Each row is a point on a tangle of strands that fork and nearly touch. The rows are in no order.
Points whose rows are less than 543 apart are linked; no others are. Some points are linked to none.
z556: |   93 |   70 |  169 |  281 |   42 | -213 |  256 |    8 |  175 |  171 |  -89 | -102 |  130 |   45 |   76 |  -29 |   53 |  128 | -154 |   41 |  -29 | -163 |  -28 | -162 |   59 |  -49 |  -60 |  299 |  179 |   34 | -195 |  -16 | -193 |  101 |
z863: |   -4 |  -49 | -176 | -269 | -265 |  192 |  -22 | -161 | -148 |   73 |  142 | -130 | -203 | -122 |  -74 | -300 |   56 |  156 |   37 |  102 |   44 |  -30 | -272 |  -42 |  -75 | -107 |  -56 |  -36 |   83 | -325 |  -50 |   78 |  220 | -238 |
z71: |  134 |  291 |   -6 |  321 | -118 |  124 |  216 |  -50 |  180 |  -72 |  155 |   22 |  115 |  -44 |  143 |   44 |  294 |  176 |   62 |  153 | -272 |   17 | -127 |   -2 |   24 |  105 |  -78 |  -82 | -103 |   81 |   -7 | -178 |  101 |   59 |
z189: |  -39 | -116 |  -53 | -261 |   45 |  158 |  -41 | -246 |   12 |  262 | -239 |  -77 |   33 |   59 |  -91 | -140 | -237 | -216 |  -28 | -201 |  139 | -131 |  -61 |   51 |  -52 | -434 | -187 |  135 |   88 | -252 |  -83 |  110 |  -37 | -110 |
z765: |  -75 | -122 | -138 | -293 |  -46 |  135 |  -67 | -202 | -121 |   93 |   55 | -129 |  -61 |  -73 |  -99 | -330 |  -97 |   32 |  -33 |  -53 |   99 | -108 | -237 | -107 | -145 | -230 |  -94 |  -23 |  163 | -405 | -106 |   78 |  141 | -284 |
z12: | -106 |   68 |   -5 |  136 |   -2 |  263 |  -85 |   33 |  -30 |  102 |  -98 |  415 |   78 |  191 |   75 |  296 | -119 | -151 | -108 |  -79 |  236 |  194 |  169 |   12 |   83 | -168 |   21 |  144 |  138 |   19 |    0 |   33 |   -5 |  115 |
z930: |  193 |  247 |   40 |  255 |  -11 |  202 |   58 |  107 |   22 |  108 |   49 |  254 |    8 |   95 |   74 |  304 |   -2 |  -83 | -235 | -148 |  164 |  192 |  205 |  -91 |   83 |   18 |  -19 |  277 |   61 |  189 | -114 |   -4 |  -17 |   80 |
z469: |  102 |  -38 | -134 | -314 |   33 |  190 | -113 | -216 | -139 |  279 |  -62 |  -11 | -150 |  -37 |  -61 |   -8 | -108 | -346 | -220 | -161 |  313 |  121 |   32 |   65 |  103 | -349 | -206 |  393 |   77 |  -97 |  -61 |  217 |   23 | -132 |
z806: | -288 | -288 |  107 | -100 |  293 | -205 | -156 |  116 | -151 | -242 | -192 |   84 |  -82 |   51 |  -49 |   -7 | -364 |  -86 |  173 |  -78 |  160 |  -66 |  135 |  -29 |   51 |  105 |  278 | -125 |   -2 |  -17 |  145 |   32 | -221 |  -27 |
z867: |   38 |  -68 |  -71 | -244 |  -15 |  233 | -163 | -221 |  -96 |  280 | -163 |  -16 |  -38 |   54 |  -41 |   48 | -166 | -408 | -164 | -169 |  193 |   52 |   72 |  123 |  181 | -492 | -246 |  367 |   39 |  -50 |  -53 |  190 |  -60 |  -32 |
z260: |  233 |  235 | -113 |   74 |  -36 |  330 |  -83 | -156 |   98 |  429 | -190 |   -3 |   32 |   33 |   77 |   60 |  -71 |  -91 | -221 | -183 |  -81 |   -7 |  -58 |   55 |   44 | -395 | -324 |   85 |  153 | -115 |  -50 |   55 | -291 |   58 |
z422: |   72 |  109 | -279 | -136 | -281 |  309 |   16 | -164 |  -59 |  109 |  135 |  -15 | -236 | -119 |  -63 | -200 |  140 |  160 |  -25 |  115 |   58 |   96 | -203 |    1 |  -15 |  -26 |  -56 |   42 |    4 | -210 |    9 |   46 |  274 | -187 |
z982: |  330 |  438 | -226 |  118 | -203 |  354 |   99 |   27 |  136 |  117 |   84 |  100 | -260 |  -57 |   26 |  135 |  168 |   25 | -102 |  -98 |   34 |  176 |   86 |   66 |   14 |  106 | -135 |  190 | -124 |   64 |   53 |  -46 |  160 |  -20 |
z716: |   70 |  -62 |   81 | -110 |  106 | -302 |   61 |  234 | -108 | -345 |  165 | -175 |  -71 |  -75 |   13 |  120 |   67 |   -3 |  209 |   76 |    0 |   29 |  149 |   49 |  100 |  339 |   80 | -139 | -270 |  110 |  132 | -124 |   58 |   88 |
z576: | -169 |   49 |  111 |  280 |   69 |   90 |   -6 |   36 |   15 |   13 |  -50 |  388 |  179 |  190 |  100 |  303 | -101 |  -73 |  -50 |   -6 |  191 |  183 |  170 |  -98 |   42 |  -26 |  114 |   85 |  163 |   35 |  -42 |  -50 |   23 |  111 |
z235: |    4 |   -4 |   86 |   62 |  -77 |  -60 |  -16 |   81 |  -46 | -288 |  275 |  -69 |  148 |  -41 |   82 |  116 |  309 |   68 |  167 |  142 | -242 |  154 |   88 |   40 |   82 |  247 |  100 | -223 | -265 |  169 |  157 | -183 |  274 |  160 |
z800: |  -68 |  -41 |  204 |  245 |   96 | -315 |  264 |   22 |  216 |  157 | -181 | -164 |  158 |   -4 |  107 | -190 |  -18 |  179 | -129 |   78 | -142 | -251 | -158 |  -76 |  -82 |  -76 |  -49 |  195 |  221 |    5 | -177 |    5 | -251 |   81 |
z223: |  149 |   46 |  121 |  183 |    8 | -187 |  260 |  103 |   59 | -192 |  256 |  -83 |  116 |  -91 |  141 |   80 |  240 |   58 |   38 |   74 |  -53 |   36 |  125 |  -89 |   64 |  282 |   -7 |   80 |  -92 |  168 |   21 | -217 |  261 |   75 |
z57: |  -85 | -124 |   25 | -195 |   -9 |  207 | -140 | -247 |  -23 |  243 | -291 |  -21 |   53 |  158 |  -48 |  -18 | -286 | -329 |  -50 | -219 |   72 |  -82 |   -4 |  196 |  133 | -527 | -246 |  266 |   63 | -119 |  -52 |  119 |  -34 |  -45 |
z845: | -116 | -270 | -112 | -234 |  193 |   -7 |  -45 |    8 | -154 |    6 |  -88 |  130 | -151 |   59 |  -71 |   12 | -245 | -164 |   58 | -122 |  346 |   31 |  117 |  -63 |   51 |  -49 |  173 |   28 |   -1 | -127 |  105 |  139 |  -31 | -130 |
z503: |   -8 |   38 |  139 |  264 |   87 |  100 |   26 |  -55 |   92 |  137 | -229 |  149 |  188 |  219 |   87 |   73 | -118 |    0 | -117 |  -28 |    7 |  -96 |   -1 |  -56 |   67 | -209 |  -24 |   81 |  228 |   71 | -130 |    0 | -161 |   30 |
z879: | -112 | -158 |  -52 |  -40 |   29 |  -39 |  -70 |   -6 |   21 |  -22 |  -98 |    6 |   42 |   38 | -135 | -136 |  -89 |   86 |   71 |   11 |  -51 | -214 |  -87 |   -5 | -146 |   -5 |  116 | -361 |   -5 | -117 |  -28 |   48 |  -68 | -126 |
z921: | -142 | -210 |  230 |   28 |   92 | -647 |  106 |   98 |   56 | -175 | -122 | -265 |   54 | -225 |   24 | -244 |  -47 |  112 |   56 |  144 |  -80 | -264 |   -5 |  -75 |  -55 |  278 |    7 |  205 |   89 |  121 |  -24 |  -87 | -219 |   99 |
z166: |   21 |  -76 | -192 | -306 |   37 |  158 |  -49 | -144 | -221 |   65 |  165 |   91 | -290 | -113 |    7 | -100 |  -41 | -105 | -146 |  -13 |  385 |  208 | -113 | -115 |   43 |  -78 |   -2 |  222 |  165 | -202 |  -15 |  131 |  223 | -289 |
z32: | -295 | -185 |  121 |   53 |   53 | -309 | -206 |   81 |  -36 | -276 |  -58 |  -78 |  169 |   10 | -166 | -135 |  -76 |   98 |   63 |    8 | -289 | -189 | -128 |   51 | -180 |  130 |  129 | -469 |   12 |  113 |  -38 |  -42 | -167 |   -6 |
z431: |  167 |  248 |  -84 |   48 | -199 |  278 |  110 |   57 |   59 | -143 |  236 |    4 | -157 |  -41 |   78 |   67 |  242 |   31 |  135 |   95 |  -90 |  183 |  138 |  139 |   38 |  240 |   71 |  -36 | -321 |  120 |  179 | -112 |  419 |   51 |
z6: |  228 |  260 |  -17 |  113 |    2 |  179 |   45 |  -82 |  187 |  402 | -225 |  -72 |   44 |   14 |   85 |   40 |  -50 |   71 | -144 | -101 | -125 |  -94 | -167 |   28 |  -76 | -370 | -247 |   20 |  156 | -172 | -113 |   46 | -343 |   43 |
z563: | -180 |  -88 |  190 |  -60 |  -56 | -491 |  -33 |  182 |  -25 | -219 |  -88 | -303 |   87 | -129 |  -31 | -199 |   87 |  130 |  183 |  172 | -400 | -246 | -233 |   78 | -237 |  109 |  -75 | -257 |  -50 |   77 |  -37 |  -45 | -200 |   67 |
z22: |  -14 |   92 |   -5 |  169 |  -57 |   53 |   40 |   61 |   73 | -210 |  281 |   97 |  105 |  -48 |   98 |  209 |  230 |   62 |   76 |   59 | -116 |  207 |   74 |  -33 |   49 |  270 |  119 | -179 | -196 |  111 |   77 | -163 |  320 |  120 |
z664: |  101 |   85 |  -20 |  103 |   64 |  122 |   16 |  -64 |  106 |  171 | -210 |  149 |   25 |  119 |   14 |   88 | -101 |  -43 |  -50 |  -30 |   76 |  -57 |    5 |  -56 |   31 | -137 |  -30 |  -21 |   95 |  -22 | -110 |   55 | -103 |  -52 |
z242: |  -69 |  -91 |   68 | -103 | -258 |   44 |  -91 |  -72 |   -4 | -102 |  192 | -158 |  121 |   26 | -148 |  -75 |  303 |  179 |  269 |  245 | -494 |  -63 | -171 |  278 |  -81 |   55 |  -10 | -325 | -277 |  130 |  150 |  -16 |   29 |   93 |
z279: | -378 | -260 |  -37 | -194 |  170 | -337 | -314 |  100 | -207 | -333 |   45 | -117 |  -27 |  -70 | -278 |  -10 | -173 |  123 |  145 |  -32 | -122 |  -59 |   40 |   59 |    6 |  210 |  199 | -423 | -163 |   57 |  120 |  -27 | -227 |    1 |
z190: | -123 | -157 |  -90 | -137 |  -29 | -138 |  -60 |   62 |  -58 |  -92 |    4 |  -40 |  -24 |  -28 | -178 |  -88 |   23 |  124 |  151 |   72 | -106 | -148 |  -76 |   37 |  -67 |  135 |  101 | -367 | -157 |  -53 |   24 |   30 |  -42 |  -67 |
z731: |  142 |   85 |  114 |  275 |   -1 | -253 |  339 |   19 |  155 |  -48 |  142 | -114 |  137 |  -49 |  122 |  -10 |  224 |  102 |  -69 |   87 |  -65 |  -79 |   66 | -138 |   41 |  180 |  -51 |  215 |   11 |  144 |  -52 | -137 |  114 |   53 |
z777: |    3 |  126 |   46 |  295 |  -65 |  -42 |  174 |  -38 |  129 | -157 |  162 |  -40 |  237 |  -81 |  132 |    5 |  313 |  182 |   39 |  204 | -359 |  -48 | -148 |  -43 |    0 |  136 |  -32 | -152 |  -56 |  125 |  -13 | -180 |  107 |   72 |
z519: |  282 |  238 | -272 |  -79 | -158 |  363 | -184 | -143 |  -38 |  318 |   14 |  160 | -167 |  -92 |  -26 |   69 |    8 | -177 | -340 | -199 |  164 |  193 |   86 |   42 |   61 | -206 | -226 |  335 |   89 |   62 |   18 |  120 |  -27 |  -43 |
z936: | -143 |  -83 |  255 |  147 |  149 | -115 |   -5 |   71 |  158 |   18 | -333 | -110 |  160 |  171 |   67 | -288 | -222 |   73 |   29 |  -87 | -186 | -296 | -196 |   24 | -270 | -199 |   33 | -178 |  250 |  -66 |  -95 |   21 | -254 |  -18 |
z894: |  172 |   -2 |  114 |   76 |  132 | -223 |  181 |  201 |   45 | -132 |   61 |  -39 |  -44 |   37 |   49 |  188 |   17 |  -46 |   49 |    9 |  160 |    4 |  159 |  -86 |   62 |  268 |   91 |   71 |  -67 |   86 |  -16 |  -29 |   32 |   20 |
z39: | -313 | -180 |  222 |   40 |   73 | -592 |  -87 |   99 |  -18 | -299 |  -82 | -268 |  135 | -159 |  -43 | -311 |  -34 |  130 |   48 |  107 | -326 | -230 | -167 |   55 | -184 |  202 |    1 | -215 |  126 |  211 |  -92 | -101 | -240 |   47 |
z152: |   59 |  -52 |  145 |   87 |   15 | -238 |  137 |   88 |  -70 | -355 |  324 | -164 |  192 |  -97 |  153 |   70 |  277 |   49 |  130 |   90 | -112 |  104 |  202 |  -50 |  103 |  271 |   23 |  -46 | -155 |  208 |  126 | -257 |  277 |  155 |
z123: |  235 |  177 | -240 |  -69 | -101 |  351 | -122 | -223 |   17 |  414 |  -99 |   54 |  -77 |  -74 |   15 |    7 |  -10 | -148 | -239 | -182 |   97 |   35 |  -28 |   24 |   59 | -326 | -297 |  198 |  130 |  -95 |  -14 |   96 | -128 |  -46 |
z725: |  -67 |  -73 |  248 |  157 |  157 | -248 |   91 |   64 |  154 |   50 | -270 | -124 |  106 |   84 |   76 | -204 | -159 |   87 |   11 |   20 |  -98 | -279 | -140 |  -75 | -134 |  -66 |   34 |   -1 |  204 |    1 | -113 |    8 | -260 |  -11 |
z450: |   12 |  -92 | -143 | -273 |    5 |  148 |  -28 | -243 |  -48 |  226 | -102 | -104 |  -68 |  -92 |  -90 | -192 | -131 |  -90 |  -58 | -104 |  172 |  -83 | -151 |  -63 | -117 | -302 | -144 |   88 |  127 | -328 |  -96 |  105 |   31 | -229 |
z823: |  -56 |   26 |   43 |  204 |  -34 | -110 |   30 |  -16 |   90 | -161 |  102 |   -5 |  232 |   -4 |   13 |   28 |  175 |  167 |   59 |  170 | -315 |  -71 | -150 |  -41 |  -47 |  127 |   62 | -338 |  -50 |  126 |  -25 |  -76 |   64 |   60 |
z471: |  -96 | -100 |   15 | -155 | -229 |  -69 | -103 |   55 |  -44 |  -58 |   95 | -202 |   50 |  -13 | -197 | -168 |  214 |  198 |  251 |  181 | -414 | -155 | -206 |  256 | -183 |   36 |  -39 | -395 | -220 |    4 |   85 |   35 |  -29 |   45 |
z791: |  258 |  402 |  -14 |  274 | -145 |  163 |  233 |    1 |  209 |  -11 |  116 |   14 |  -27 |  -27 |  154 |  124 |  274 |  105 |   23 |   86 | -167 |   20 |  -26 |   17 |   23 |  134 | -138 |  103 | -135 |   80 |   42 | -158 |  132 |   46 |
z988: |   91 |   63 | -244 |  -67 |  -16 |  256 |  -40 |  -72 |  -18 |  196 |    1 |  276 | -132 |   -5 |  -31 |   45 |  -68 |  -93 | -150 |  -84 |  278 |  155 |   72 |  -26 |   25 |  -82 |  -20 |   97 |   58 |  -51 |    2 |  109 |   94 |  -75 |
z270: |  -65 |  -32 | -186 | -147 |   34 |  287 | -112 |  -47 | -134 |  160 |   44 |  382 | -104 |   48 |  -20 |  108 | -146 | -187 | -157 | -108 |  404 |  288 |  153 |    0 |   40 | -172 |   20 |  216 |  129 |  -41 |   52 |  110 |  152 |   -1 |
z883: |   90 |   17 | -180 |  -88 |   27 |   47 |   85 |  156 |  -49 |  -30 |  173 |  168 | -172 |   27 |  -18 |  195 |   -6 |  -64 |    5 |  -68 |  252 |  257 |  152 |    0 |   -3 |  220 |  170 |  -47 | -142 |   12 |  111 |   24 |  223 |   -7 |
z735: |  103 |  -14 | -206 | -295 |  -73 |  107 |    6 |  -56 | -171 |   47 |  148 |  -19 | -354 | -139 |  -38 | -150 |   68 |   -7 |  -44 |   20 |  335 |  152 |  -79 |  -52 |   50 |   -7 |   27 |  196 |   13 | -201 |   43 |  126 |  238 | -246 |
z901: |   44 |   33 |  -10 | -130 | -202 |  277 |  -28 |  -26 |  -25 | -161 |  298 | -115 |  -86 |    6 |   12 |    3 |  308 |   21 |  198 |  171 | -211 |  244 |  168 |  222 |   70 |  236 |  156 |  -80 | -374 |  143 |  283 | -121 |  379 |  145 |
z307: |  114 |  131 | -311 |  -45 | -138 |  284 |  -24 | -115 |    4 |  153 |   73 |  158 | -190 |  -69 |  -31 |  -28 |   48 |   70 | -112 |  -13 |  169 |  135 |  -40 |  -55 |   19 |   29 |  -21 |   41 |   12 |  -56 |    8 |   35 |  189 | -134 |
z391: |  259 |  374 | -129 |  174 | -193 |  327 |  139 |   17 |  171 |  -25 |  155 |   75 | -148 |  -30 |  122 |   88 |  234 |   56 |   60 |   24 |  -84 |  164 |   71 |   88 |   35 |  196 |  -49 |   74 | -198 |   99 |   99 | -149 |  300 |   44 |
z593: |  -29 |  189 | -150 |  225 |  -57 |  196 |   33 |   36 |  113 |  -61 |  184 |  260 |   67 |   -9 |   78 |  233 |  113 |   24 |  -23 |   11 |   12 |  263 |   72 |  -66 |    0 |  205 |  117 | -131 |  -92 |   57 |    4 |  -92 |  232 |   69 |
z394: |  176 |   31 |  104 |   40 |  122 | -118 |   99 |  118 |   61 |    3 |  -98 |  -10 |  -60 |   55 |    1 |  160 |  -39 |  -84 |    2 |  -29 |  210 |  -46 |  115 | -109 |   82 |  109 |   64 |  120 |  -25 |    8 |  -83 |   62 |  -71 |  -26 |
z641: | -365 | -305 | -121 | -276 |  128 |  145 | -115 | -131 | -296 |  -20 |  116 |  219 |  -69 |   65 |  -17 |  -61 | -261 | -148 |  -31 |  -38 |  346 |  150 |  -24 |  -76 |   11 | -159 |  157 |   32 |  189 | -228 |   45 |   80 |  168 | -171 |
z318: |   76 | -162 |  275 |    1 |  222 | -360 |  100 |  192 |   15 |  -84 | -168 | -188 |  -38 |   28 |   16 |   22 | -177 |  -62 |   31 |  -42 |  185 | -132 |  139 | -178 |  120 |  231 |  125 |  358 |   76 |   57 |  -41 |   61 | -227 |   46 |
z780: | -185 | -130 |  110 |  127 |   62 | -262 |  -57 |   19 |   29 | -214 |   -4 |  -40 |  179 |    9 |  -40 |  -56 |   -4 |  108 |   42 |   86 | -202 | -175 | -108 |  -48 |  -86 |  154 |  152 | -390 |   41 |  117 |  -65 |  -76 |  -74 |    9 |
z532: | -321 | -341 | -158 | -314 |  209 |   25 |  -71 |  -34 | -258 |  -62 |   75 |  177 | -181 |   30 |  -77 |  -66 | -294 | -159 |   38 | -107 |  340 |  137 |   88 |  -71 |   67 |  -56 |  234 |   46 |   86 | -207 |  149 |  101 |   46 | -159 |
z814: |  -41 |  -68 | -108 |  -16 |   31 |  108 |  -34 |  -74 |   25 |   87 | -116 |  139 |   26 |   48 |  -60 |  -47 | -129 |  -14 |   10 |  -25 |  111 |  -89 |  -30 |  -33 |  -59 |  -81 |   56 | -186 |   61 |  -88 |  -26 |   74 |  -35 |  -97 |
z497: |  305 |  380 | -177 |  175 | -119 |  277 |   67 |   -7 |  147 |  168 |    4 |  179 | -125 |  -24 |   31 |  164 |  126 |   26 | -125 |  -81 |   30 |   86 |   24 |  -15 |   65 |    1 | -134 |  103 |  -28 |   32 |  -41 |  -17 |   13 |   -3 |
z162: | -347 | -270 |   53 | -102 |  269 | -331 | -225 |  135 | -196 | -316 |   11 |   28 |  -46 |  -41 | -124 |   69 | -302 |   14 |  146 |  -32 |   73 |    0 |  147 |  -25 |   27 |  256 |  297 | -303 |  -62 |   29 |  133 |  -38 | -225 |   36 |
z187: |  286 |  338 |  -54 |  252 |  -51 |  197 |   42 |   33 |  132 |  193 |   -3 |  153 |  -39 |   69 |   73 |  223 |   74 |  -32 | -229 |  -99 |   55 |   80 |   97 |  -70 |   85 |  -55 | -142 |  206 |   64 |  114 | -137 |    1 |  -97 |   61 |
z354: |   25 |  -13 |  231 | -116 | -143 |   70 | -113 |  -50 |  -32 | -150 |  191 | -216 |  163 |    6 |    2 |  -48 |  421 |   30 |  272 |  292 | -484 |   37 |    8 |  230 |   -2 |   65 |  -17 | -176 | -295 |  220 |  211 | -113 |   74 |  214 |
z171: | -260 |  -42 |  -73 |  -15 |  -22 |  280 | -156 |   25 | -150 |  114 |  -28 |  467 |   34 |  170 |   41 |  252 | -171 | -213 |  -72 | -138 |  402 |  325 |  175 |   83 |   59 | -259 |  -10 |  236 |   90 |  -47 |  123 |  113 |  123 |  115 |
z155: |  320 |  201 | -176 | -156 | -164 |  131 |   55 |  -28 |   94 |  326 | -163 |  -15 | -197 | -109 |  -74 |   -1 |   73 |  -32 |  -51 |  -91 |  154 |   19 |  -44 |   51 |  -40 | -172 | -133 |  156 |  -47 | -205 |  -18 |  122 |  -57 | -118 |
z188: |   31 |  108 |  -68 |  106 |  -70 |  394 | -196 | -149 |  -11 |  260 | -171 |  249 |   84 |  167 |   82 |  209 | -148 | -167 | -176 | -159 |   39 |   69 |   63 |   68 |  133 | -391 | -195 |  146 |  182 |   50 |  -10 |   25 | -138 |   73 |
z888: |   14 |   71 |   92 |  109 |  115 |   -3 |   91 |   44 |  236 |  153 | -280 | -113 |  157 |   93 |   76 | -231 | -176 |  170 |  -34 |  -72 | -199 | -244 | -264 |   38 | -322 | -297 | -109 | -225 |  201 | -222 |  -93 |   69 | -268 |   -1 |
z586: |  -54 | -216 |  278 |   36 |  175 | -484 |  116 |  129 |   56 |  -77 | -233 | -188 |   21 |  -64 |   44 | -155 | -149 |   25 |   54 |   29 |   38 | -237 |    5 | -151 |   16 |  209 |   83 |  272 |  122 |   57 |  -65 |  -17 | -272 |   38 |
z846: |   26 |   31 | -150 | -104 | -301 |  222 |   26 |  -76 |   -5 |   23 |  167 |  -84 | -133 |  -41 | -123 | -139 |  234 |  179 |  191 |  230 | -209 |   31 | -102 |  168 |   -4 |   80 |   54 | -170 | -244 |  -80 |   98 |   27 |  214 |  -16 |
z679: | -213 | -304 |   59 | -186 |  276 |  -91 |  -83 |   68 | -127 | -103 | -250 |  112 | -103 |  106 |  -27 |   23 | -384 | -177 |  144 | -147 |  251 |  -33 |  145 |  -13 |  110 |   -3 |  231 |   65 |    4 |  -91 |  156 |  114 | -155 | -112 |
z551: |   20 |  -14 |   97 | -109 | -145 |  112 | -151 |  -52 |  -65 | -225 |  293 | -151 |   93 |   24 |   25 |   87 |  389 |   50 |  243 |  166 | -307 |  189 |  105 |  197 |   88 |  181 |   96 | -205 | -380 |  223 |  251 | -148 |  252 |  196 |
z448: |    5 |  -56 |   -1 |  -95 |  -17 | -179 |  -26 |  111 |  -65 | -214 |  109 |  -52 |  -44 |  -58 |  -63 |   84 |  100 |   58 |  187 |  121 |  -73 |  -17 |   54 |   43 |   32 |  231 |  107 | -291 | -229 |   25 |   93 |  -44 |   43 |   17 |
z192: |  117 |  112 |   64 |   39 |   55 |   74 |   38 |  -38 |  200 |  292 | -318 |  -97 |   80 |   64 |   56 |  -73 | -138 |   52 |  -65 | -135 |  -78 | -187 | -184 |   11 | -151 | -381 | -170 |  -43 |  137 | -218 | -132 |   53 | -262 |   -7 |
z374: |  179 |  -58 |  138 |   26 |  127 | -330 |  180 |  262 |  -72 | -300 |  183 | -201 |  -93 |  -49 |   80 |  140 |  -20 |  -55 |  163 |    5 |  115 |   59 |  198 |  -51 |   64 |  371 |   63 |   33 | -146 |  116 |   89 | -132 |   85 |   58 |
z42: | -113 |   62 |   58 |  264 |   58 |    3 |   48 |   55 |   59 |  -76 |  141 |  290 |  162 |   54 |   98 |  238 |   -8 |    8 |  -49 |   50 |   84 |  161 |  111 | -133 |  -27 |  174 |  165 |  -87 |   52 |   56 |  -77 |  -88 |  103 |   94 |
z117: |  256 |  162 |  173 |   95 |   25 |   60 |  -25 |  166 |  -69 |  155 | -171 |  -88 |  -41 |  147 |   47 |  181 |  -51 | -257 | -254 | -136 |  110 |   60 |  242 |  -77 |  254 | -243 |  -54 |  459 |   68 |  141 | -216 |  158 | -169 |  165 |
z530: |  244 |   77 |  157 |   85 |   81 |  -73 |   64 |  151 |   25 |  133 | -183 |  -64 |  -22 |  108 |   -2 |  180 |  -41 | -146 | -137 | -102 |  181 |  -17 |  138 | -119 |  145 |  -57 |   38 |  339 |   22 |   56 | -157 |  140 | -141 |   41 |
z535: | -310 | -250 |  164 |   29 |  132 | -645 |  -23 |   59 |  -51 | -347 |  -31 | -256 |  117 | -214 |  -32 | -252 |  -49 |  108 |   37 |  144 | -186 | -195 |   -3 |  -50 |  -31 |  320 |   16 |  -20 |   92 |  242 |  -56 | -151 | -197 |  108 |
z974: |   86 |  103 |   64 |  343 |   22 | -215 |  363 |  -99 |  197 |   77 |   86 |  -83 |  186 |  -58 |  126 |  -48 |  188 |  175 | -152 |  103 | -137 | -129 |  -24 | -116 |   12 |   54 | -106 |  249 |  129 |   94 | -131 | -102 |  -46 |   78 |
z361: | -156 | -114 |   72 | -149 | -132 | -303 | -113 |  156 |  -16 | -142 |  -37 | -252 |   65 |  -39 | -146 | -204 |   61 |  187 |  178 |  105 | -461 | -259 | -253 |  197 | -300 |   33 |  -42 | -445 | -119 |  -22 |   -3 |   42 | -169 |   26 |
z416: | -343 | -242 |    7 | -148 |   35 | -317 | -320 |   89 | -140 | -284 |  -13 | -162 |   32 |  -23 | -299 | -147 | -121 |  149 |  111 |  -53 | -258 | -183 |  -61 |  112 | -142 |  117 |  113 | -502 |  -78 |   69 |   11 |   10 | -219 |  -59 |
z45: | -217 | -187 | -103 | -281 |   87 |  225 | -110 | -228 | -235 |   42 |  117 |  141 |  -92 |   -3 |   13 | -104 | -207 | -142 | -105 |  -47 |  342 |  160 | -105 | -124 |   12 | -216 |  -16 |  122 |  226 | -208 |  -53 |   86 |  215 | -243 |

A fork is a point with three links, a tip a point with one. Leave the first point through the second and follow the links. Name the first fork or tip that comes.
z469, z867 | z235
z152, z223 | z519
z279, z416 | z391
z361, z563 | z318

A fork is a point with three links. Follow the links from the first point to the second and name the forks in between, in order.
z791, z152 | z391, z551, z235
z679, z361 | z391, z551
z166, z982 | z391
z586, z391 | z551
